Each row is a point on a landscape with many peaks, with its height.
A climber steps from a point to the highest of its 2 nearest points, and stops where none of them is higher. Distance is the straight distance between rows; heights are no part of it.
fozi:  74  76 111 105  65  58 111 112  89 122 109 133  75  46 120 115 151  76  87  98  (h 275)
lerig:  78 101  95  54  64  83 130  62  80  93  82 115 123 119  60 161  76  94  96 134  (h 276)
dife: 118 116  59 123 151  93  76  94 114 124 125 134  88 127 110  30  57  80 111  97  (h 502)
litip: 136  73  91 144 124 138  54  75 119 118 100 122  79 117  72  78  61  97  99  56  (h 572)
Bor:  78  94 108  92 103  46 132 135 115  87 101 121  64  98 151  93 102  67 123 130  (h 423)
favi: 116  93 107 125 126 107 107 144 106  94 114  79  82 112 117  46 110  98 120  82  (h 531)
Luzo:  90 112 122  88  72  61 125 106 100  80  99 139  65 116 112 150  57 101  89 139  (h 360)
voz: 140 101 132 135 136 143  93 142 107 105 104  64  93 126  84  56  99 122 107  69  (h 479)
Dupop: 128  48 110 111 100 118 120  97 135  67  65  62  87 118 106  55  92 113 140  95  (h 463)
lod: 146 117 105 122  86  97  79  96 114  77  77 102 102 117 100 146  38 115  86 120  (h 199)
naz:  90  98  91 105 153 123  86  89  96  66  75  76 145 116 106  41 112  92 147  87  (h 522)
gel: 121 147 142  93 149  67  79 158 114  63  95  39  67  92 120  83 110  87 106  90  (h 363)
zasa:  85  58 119  94  75  73 117  94 109 104 108 148  39  64  89 101 158  93  65  87  (h 264)
mikom: 103 107  82  71  41 102 116  85 106  99 104  92 118  41  94 165 122 116  92 120  (h 308)
kos:  64 124 125 111 124  72  81 122  72 100  91  87 138  99 149 109 145  88  64  78  (h 197)
pur: 103  80  60 107  86 103  95 113  99 127 121  73 119  32 115  91 148 102 111  79  (h 55)
fisiz:  64 111 100  51  86 126 147 107  79 108 109  70 119 113  71 127 100 115  82 104  (h 676)
Gez: 158  45  77 106  60  91  79  52 131  74  68 110  70  67  91 118 102  96  94 103  (h 343)
fese:  85  81  54  75  92 123  89  54  70 103  99  97 150  95  78 107 111  95 134 116  (h 474)
Salet: 130  89  67 126  84  47  62 116 107 108 101  89  97  43 133  84 108  82 106  90  (h 346)
nid:  18 103  92  81 124  93 128 115  79 120 115 110 112 114 125  73 134  75 111  89  (h 634)
fumag:  58 125 115  85  98  78 122  89 104 103 113 169  85 152 103  96  57  81 106 130  (h 241)
Sul: 131 109 122 108  98  77 115 102 121  53  66 113  86 134 109 121  36 104 108 127  (h 198)
geg:  89 130 103  84 106 139 130 122 102 144 156 122  74 137  60  81  71 122  82 108  (h 671)
vak: 104 120 111 107 137 107 116 151  97 119 139  98  63 112 108  68  85 108 118  95  (h 574)
lifa: 137 164 127 122 118  96  82 100 117  66  95  96  99 158 107 111  39 109 102 107  (h 673)
nav: 110  92  93 112  88 106 106 104  91 120 120 124  73  98  80 110  92 116  87 100  (h 240)
Binum: 136  72  52 103  63 101  94  80 108  88  74  67 103  58 111  96  91 118 120 108  (h 124)
bezen: 132  51 104 125  77  66  67  74 124  87  60 124  59  91  98 109  76  80  91 102  (h 304)
puv:  82  93  95  90  57  80 130 113  89 118 110 103 103  48 103 138 130  99  78 111  (h 288)
Kepel:  98  58  95 134 106  95  69  82  99 106  84 121 101 105 104  88 123  90 106  88  (h 332)
Senog:  78 140 144 101  97  91 127 125  86 136 107 125  81 137 115 130  81 109  62  90  (h 228)
tofo: 145 105  91 134 133 113  45  88 124 118 121 121  76 143  97  41  52 108 102  78  (h 514)
miv: 147  91  55 109  94 120  87  93 122  82  89  69 104  84  99  85  56 145 108 108  (h 170)
vome:  56 130 108  67 104  71 129 117  99  92 105 122  86 111 137 140  76  81  97 136  (h 373)
dod: 131 150 136 129 128 125  76 122 100 106 103 107 104 138  97 119  57 126  87  97  (h 609)
Sotus: 133  92  88 117  81  70  83  77 110  89  77 142  81 108  91 139  38 101  82 137  (h 234)
fuvi:  32  88 105  50  97  92 140  95  87 108  93 103 119 115  95  97 125  76 111 115  (h 604)
tagub:  67 125  88  70  53  82 123 102  81 147 166 144  80  70  80 107 114 101  35  88  (h 338)
degev: 109  74  95  77  64 142 119  60  96  80  66  66 126 107  46 155  89 133 120 126  (h 584)
Mosik:  71 106 134  79 124 127 143 115  96  85  92  82 109 127 111  89 102 109 123 107  (h 623)
liv:  37 117 114 102 119  98 113 112  70 135 128 115 109 117 121  79 136  94  72  56  (h 665)
mogi: 145  92  70 121  64 110  82  94 108 118 111  77 109  24  94 101 109 114 116  95  (h 86)
Viz: 104 122  66  96  78 104  81  97  77 117 114  96 147  52 120 143 117  94  94 115  (h 631)
tizom: 123  83 114 112 106 126 112  94 113  74  63  67 125 128  87  96  75 123 137  98  (h 458)
soti: 110 113  41  98 154 130  87  70 101 111 129 121 109 125  90  41  61 106 129 104  (h 585)
rin:  54 133 100  56 121  60 128 126 110  89 109 116  97  93 153 109 120  68 112 129  (h 390)
raz: 106 128 146  93 108  59 106 170  99  94 102  79  62  81 132 116 109 100  88  93  (h 273)
fel:  59 106  87  85 142 133 102 100  80  95  93  74 151 109  99  74 132 104 136  89  (h 532)
bilor:  82  98 111  69  87 143 132  65  88 105 101  87 122 124  47 139  92 128  96 123  (h 640)
mume:  53  81 108  90  71  50 137  93  88 117  95 143  90  97 121 131 133  77  70 103  (h 267)
tilu:  79 118  75  76  69 108 105  79  77 131 135 127 101  75  76 131 105 114  43 100  (h 345)
mib: 117 128  73  60 127 152 104 102 100  84  97  22 149 103 114  87  99 129 147 108  (h 430)
nul:  77  70  73  68  64  86 139 105 110  91  86  88  99  77 107 101 118  78 141 130  (h 513)
rafi: 130  84  92 137  81  45  44 109  88 109  95 113  77  51 107 112 115  69  71  85  (h 290)
Tege: 146  84  54 111  55 112  72  44 111 102  99 112 113  49  87 133 102 130  87 102  (h 354)
fegi: 145  96  81 122 100 135  84 106  99 118 113  90  86 100  89  96  75 135  94  93  (h 212)
luti: 140  50 110 118  67 121  84  49 118  72  80 122  75  77  66 128 120 121  75  99  (h 375)
sosiv:  73  93 115  60 121 148 118  96  91  87  97  55 140 126  76  90 109 111 139 108  (h 573)
Rusi: 120 117  86 128  90  96  62  92  76 115  91  94 129  72 111 146 107 107  66  98  (h 529)
dunu: 120 155 146 118 148  90  80 142 100  83 115  55  84 115 103  50 105  79 103  74  (h 407)
foli: 104 108  63  67  31  89 123  82 115 104 116 120 104  51  78 127  93 102  91 141  (h 329)
tubil:  90 105  78 135 100  59  60  91  91  78  85 101 126  87 137 100 111  65  81 104  (h 483)
vov:  97 140 123 150 140  70  70  88 120  63  75  88 106 147 103  61  98  57 106  74  (h 628)
tovov:  83 118  90  47  57 100 129  69  72 105 106  78 143  91  71 176 103 110  93 134  (h 285)
pira: 123  90 109 120  93  67  81 107  85 125  95 140  66  72  95 128 102  93  67  95  (h 263)
bira: 127 136 137 148 128 111  60 142  88  99 110  55  94 122  84  77  89 107  98  54  (h 445)
vupa:  44  91  90  83 104  84 124 102 110 114 115 153  78 138 101  70  87  58 103 112  (h 247)
Gibug: 127  70  96 136  94  47  72  95 137  70  57 121  65 115 119  65  65  78 116  99  (h 262)
fug: 122 149  78  74 121 110  76  93 100  77  99  45 141  96 128 117  82  94 105 108  (h 556)
Kevaf:  49  64 119  91  83  50 118  80  96  89  59 123 108 101 127 139 119  79 104 117  (h 258)
fubi:  81 104 116 137 142  99  76  85  97  78  72 103 141 137 106  55 107  73 116  86  (h 580)
genu:  69  55  85  86 103 100  91  50  86  82  60 102 150 109  81  97 115  82 136 115  (h 422)
livum:  78 151 112  78 119 116 137 144  86 136 155 117  80 123 106  91  71 107  97 108  (h 636)
tonif:  61  95  99  62 121 115 134 135 116  93 109  78  97 107 107  71 108  76 143 113  (h 694)
Nos:  86  87  89  70  71  50 134 114 125  81  94 103  93  77 140 125 104  69 120 141  (h 461)
niro: 134  88 108 125  85 116  70  73  79  99  85 108 111  82  73 138 113 136  58  83  (h 455)
Fur: 149  94 125 113  65 117  86  94  88  96  93  78  91  44  69 143 142 151  68  89  (h 414)
posi:  68  97  94  90 118 140 115 103  81 136 127 100 119 115  73  84 109 108 103  90  (h 758)
peva: 103  91  96  92  76  87 108  59  99  87  68 140 115 112  90 157  52  98  98 142  (h 260)
bap: 105  50 135 112  78 102 128 106 109  92  89 106  37  76  78  89 161  96  86  90  (h 250)
gak:  78  97  89  89  89 123 116 130  87 128 133  54 125  46 105  76 176 101 108  83  (h 34)
givo:  79 137 127  88  88 110 122  93  97 120 111 145  98 152  90 125  58 104  79 117  (h 235)
mebut:  88 107  81 108 119  92  91 103 100  80  91  94 133 108 121  81 103  76 108 103  (h 530)
Bomu: 118 116  67  67 137 135 101  84 100  69  96  64 128 124  97  71  68 115 145 104  (h 399)
depa: 146 145 129  66 121  58  88 180 110  88 106  49  51  85 134 113  88  91  94 100  (h 311)
vorip:  53 126  88  81 108 125 109 102  59 148 128  96 130 102 106 110 120 109  71  72  (h 702)
zez:  84  47 115 135 136 104  71  67 119 110  79 144 106 137 111  66 117  59 102  83  (h 302)
Nuno: 113 161 114 130 131  81  95  85 123  57  83  97 103 156 108  79  59  68 112 104  (h 620)
fiva:  76  51 113  95  81 124 147 116 112  97  94  89  74  96  65  82 154 106  87  99  (h 231)
Luv: 103 101  71 121  96  42  53 103 108  77  92  71 115  66 161  75 136  57 103  93  (h 428)
Levuk:  85 134 155 136 114  75  95 121  81 132 114 127  97 122 124 121  98 110  53  60  (h 219)
fov:  76 115 140 131 107  79  80 120  59 127 103  89 129  96 119 126 129 109  38  49  (h 209)
mus: 113  64 135 136 122  97  76 150 103 104  87  84  80  94  97  44 134  90 123  61  (h 598)
daso:  73  70  88  98 108 101 134 134 104 107 121  96  74  76 109  62 128  82 119 104  (h 831)
zusi: 115 124  47  67  88  87  97  84 102 105 121  98 123  85 127 123  52 103 143 137  (h 549)
bipa:  65  91  93  45  74 105 129  81  95  97  99  76 131  88  81 114 125  80 132 132  (h 570)
feda: 160  82  90 107  70 132  73  43 103  84  92 113  89  72  64 150  91 154  73  93  (h 408)
ramo: 108  95  74  85  52  76 124  96  99 104 115 136  68  86 100 136  75  95  92 135  (h 344)
Valu: 143  53 105 147 102 122  67  74 136  88  74  98  96 119  80  64  80 105 102  73  (h 633)
zufa:  83  54  69 108  90 109 101  75 109  88  69 114 115  90  87 108 125  95 112 107  (h 374)
safut: 121 118  73  74 118 118  80 118 124  72  86  15 145  76 134  93 108 108 120 106  (h 480)
nam:  83  98  98  67  87 144 138 110  79 127 140  91  93 115  49  93 110 109  67  89  (h 710)
durur:  81  99  63  92 131 119  94 101  99 129 136 113 109 110  79  55  92 105 129 105  (h 674)
Nuga: 117 147  56  83 122 102  75  88  82  91 119 100 139  98 123 110  56 103 106 118  (h 656)
luf: 137  85 138 106  79 136  93  86  97 111 114 110  54  50  56 110 137 146  61  69  (h 391)
pimi: 110 116 114  92 124 160 114  96 114  77  96  74 125 148  88  63  69 130 153 105  (h 419)
desib:  78  82 118 122 140 132  90  90 128 111  98 135  98 156 105  32 115  71 125  83  (h 280)
Gal: 111  86 131 107  87 111  73  83  89 130 129 150  59  57  69 112 133 124  36  64  (h 378)
ragek:  88  45 129 113 115  80 116 146 100  98  95 105  59  95 117  55 140  75 118  79  (h 679)
Temog:  57  92 117 107 137  98 116  96 105 118  95 142 100 137 100  60 113  82 113 102  (h 261)
zeram: 111 149 130 129 118 130  85 113  75 127 124 100 120 132 104 103  98 134  68  77  (h 554)
tanug: 125  36 108 144 114 105  79  91 135  67  46  78  83 118  97  51 112  94 123  74  (h 553)
Nefu:  80 115 144  80 112  95 134 147  95 107 100  64  83 106 120 134 120 118  81  86  (h 248)
gep: 143 115 121 123  96  52  75  94 127  54  68  93  69 130 108  82  46  93 111 103  (h 226)
vumal: 109  93 101  68  89 130 117  90 103  65  66  71 109 114  85 125  67 121 132 126  (h 517)
fud:  94 103  70  86  89 121  94  95  88 115 109  92 133  77  94 121 104 117 122 104  (h 537)
Vibin: 101 109  88 106  86 116  80  81  78 154 150 144  74  78  72 114 110 117  37  83  (h 361)

For each start below, name the point where the climber stops.
bap: posi
depa: daso
givo: Viz
pimi: posi
mume: posi
peva: posi

For each start below, name every point that the climber comes to, in order.
Kevaf: Nos, nul, bipa, fuvi, nid, liv, vorip, posi
Sotus: peva, lerig, tovov, mikom, foli, ramo, Luzo, vome, rin, Bor, Nos, nul, bipa, fuvi, nid, liv, vorip, posi
raz: depa, gel, dunu, bira, voz, favi, mus, ragek, daso
Levuk: Senog, givo, fumag, vupa, Temog, desib, zez, Kepel, zufa, genu, fese, fud, Viz
